Each row is a point on a tangle of strands that fork, close into loops and nearly touch. The rows are in no order.
Points whose rows are less than 24.1 apart are linked; no others are. Some points are linked to none.
fizu: [  7  -4  -2   0  -3   5 -13 -14 -23  -9  -2 -24   0]
nulap: [  2  -9  -7  -6   1  17 -10 -23 -17  -2  12 -18  -8]
rete: [ -1  -3  11   2  -5  -6  -8   0  -8  25   6  -8 -14]
gor: [ -6  -6   3 -17  -3   5 -10  -4 -16   3   0 -10 -10]
Bepug: [  9  21 -13  -4  12  -2   0   4  28   2 -10  23  -1]
tosin: [ 7 -1  9 11  2  9  5 14 10 -9  7 24 32]
fim: [ 11  -2  -1  28  -1 -18   2   3   0   7   9  -5  -5]
debu: [ -2  -6  -7 -11   2   8  -3 -20  -2   4  20  -3 -19]
fudun: [ -2  -2  11  34 -10 -16  10  14  -7  -7  -2  -4  22]
pev: [  2   5  11   8  -6 -16  -7   5  -2  26   3  -8 -14]
Tisut: [  5  -8  -2  -6  -1  16 -14 -22 -22  -5   3 -24  -2]
bika: [  9  -2   2  32  -3 -15   8  10   7  -1   4   2   6]
dumo: [  0  -1   2  16  -6   3   6   8  -8 -28 -10   0  32]
Pames: [-12  -6  -3 -36   1  11   2  -7  -1  -1   2   1 -15]
lipa: [ 11  -4  -1  19  -5  -4   2  -5 -19 -26  -8 -24  18]
bakib: [  5  14   9   6  -3 -12  -2   7  11  25   2  -6 -19]
fur: [-17 -28   4 -11  15  16   9  -9  -7  30  -5  -4  -1]
fubir: [  4   6 -22  -8   6   2   0 -10  16 -16   5  17 -10]
Nite: [-10 -15   8 -16   1  13  -5  -5 -17  16   0 -12  -4]
gab: [  2  -6   6  24 -11   5   8   8  -8 -27  -1  -5  30]
kani: [  5   1   0  25  -2 -12   5  12   5  -7  -2   8  13]
zuf: [ -5   4  18  24 -10   2   6  16  -1  -7   3  16  39]
ruvo: [ -3 -11  -6  -6   4  16  -7 -26 -10   4  22 -11 -14]
Bavot: [  1   2 -15  -6   0  -1  -3  -9   5 -11   7   6 -15]
voko: [  0   4 -12  -8  -2  -5 -10   1  -5 -18  -9   2  -2]
dugif: [  8  -6   3  25  -7  -1   7   2 -14 -27  -3 -19  22]
babi: [ -3  19  13 -13  -4  -6   1  13  17  28  -9  -3 -18]
Meve: [ 16   3  -8  26   4  -8  10  -5  17   5  16   2 -14]
mab: [  2   2 -14  -5   9   3  -3   6   4 -27 -12  21  21]
Kup: [ -2   2  -3   8  -1   0   3   9  -7 -29 -17   5  33]
bik: [  1   2  16  16  -7   9   2  13   2 -10   9  21  38]
kore: [  0   5  -2 -11   0   0   1  -7  10  10  10   3 -23]
rono: [  4  28  -7  -9   8  -2  -4   8  28   9 -13  18  -8]
gotod: [ -5   6  16 -19  -1  -3   6  11  11  29  -5  -3 -18]
loduz: [ 12  -3  -3  10  -2  -1  -6 -12 -24 -18  -6 -29  11]
gud: [ -4  -6  10 -10  -2   1  -2  -1  -2  26   5  -6 -15]
ran: [-13 -16   4 -29  11  12  12  -7   0  18   3  -1 -11]
feka: [ -4   0  13 -17  -1  -2   3   5   4  27   1  -4 -18]
rede: [  8  -3   2  20   0   0   8  11  11 -11   4  17  22]
Dobus: [ -1  -1  -7 -10  -1   1  -5 -10   0  -1  11   0 -20]
puvum: [-13 -15   2 -33   7  16   5  -8  -7   8   2  -4  -9]
bogo: [ -1  11  -2 -18  -2  -2  -3   0  16   7  -1   8 -20]
gavo: [  3  26   7   4  -1 -10  -1  14  20  24  -8  -3 -17]
petof: [  9  -5   1  28  -3 -18  -4   0 -11   9  10 -13  -5]
Fugo: [  0  21  -3 -15   1  -3  -4   6  24   9 -10  13 -16]
femil: [ -7   4 -14 -27  -1   5  -7  -5   4 -17  -5   9 -14]
muko: [ -5   1  13  29 -10  -7  10  17  -3  -9  -3   9  31]
lan: [  2   1   6  31  -7 -25   3  10 -11   1  -2  -9  10]
doraf: [  6  14 -17  -5   8   1   2  -5  26  -4   0  21 -11]
dunat: [-14 -25   7 -14   8  21   2  -8 -14  22  -3 -10   0]
tarer: [  0   3  -9  -1   3   2  -2   7  -4 -31 -18  10  30]
Fuzen: [  3  -1   5  28  -6 -23  -5   4 -19   8   2 -15   4]
Kedu: [  4   3 -17  -3   9   1  -1   3   9 -23  -8  21  11]
melu: [-14 -21   4 -22  15  12  14 -10   0  28   2  -1  -6]
gub: [ -9   2  -8 -34   0   8  -2  -6   6  -8   1   7 -18]
dap: [ -6   5 -11 -24  -3   2 -11  -2  -4 -19 -10   3  -8]

How many points has the smallest loop of links through each point below? Write 0 if it is on no loop.
fubir | 9
pev | 8
bika | 12

A fork is a point with three links, a tip a point with one. Leave the first point through the second and follow the links. Name the first fork or tip that comes.
dugif, gab | Kedu
melu, ran | voko
bogo, Fugo | Dobus
ran, melu | gor

Name the points in between on the shortest way along the links from the first point to the second, in order.
gab, Kedu | dumo > Kup > tarer > mab
Fugo, doraf | rono > Bepug
voko, melu | dap > femil > gub > Pames > puvum > ran
fudun, bik | muko > zuf
loduz, Kup | lipa > dugif > gab > dumo
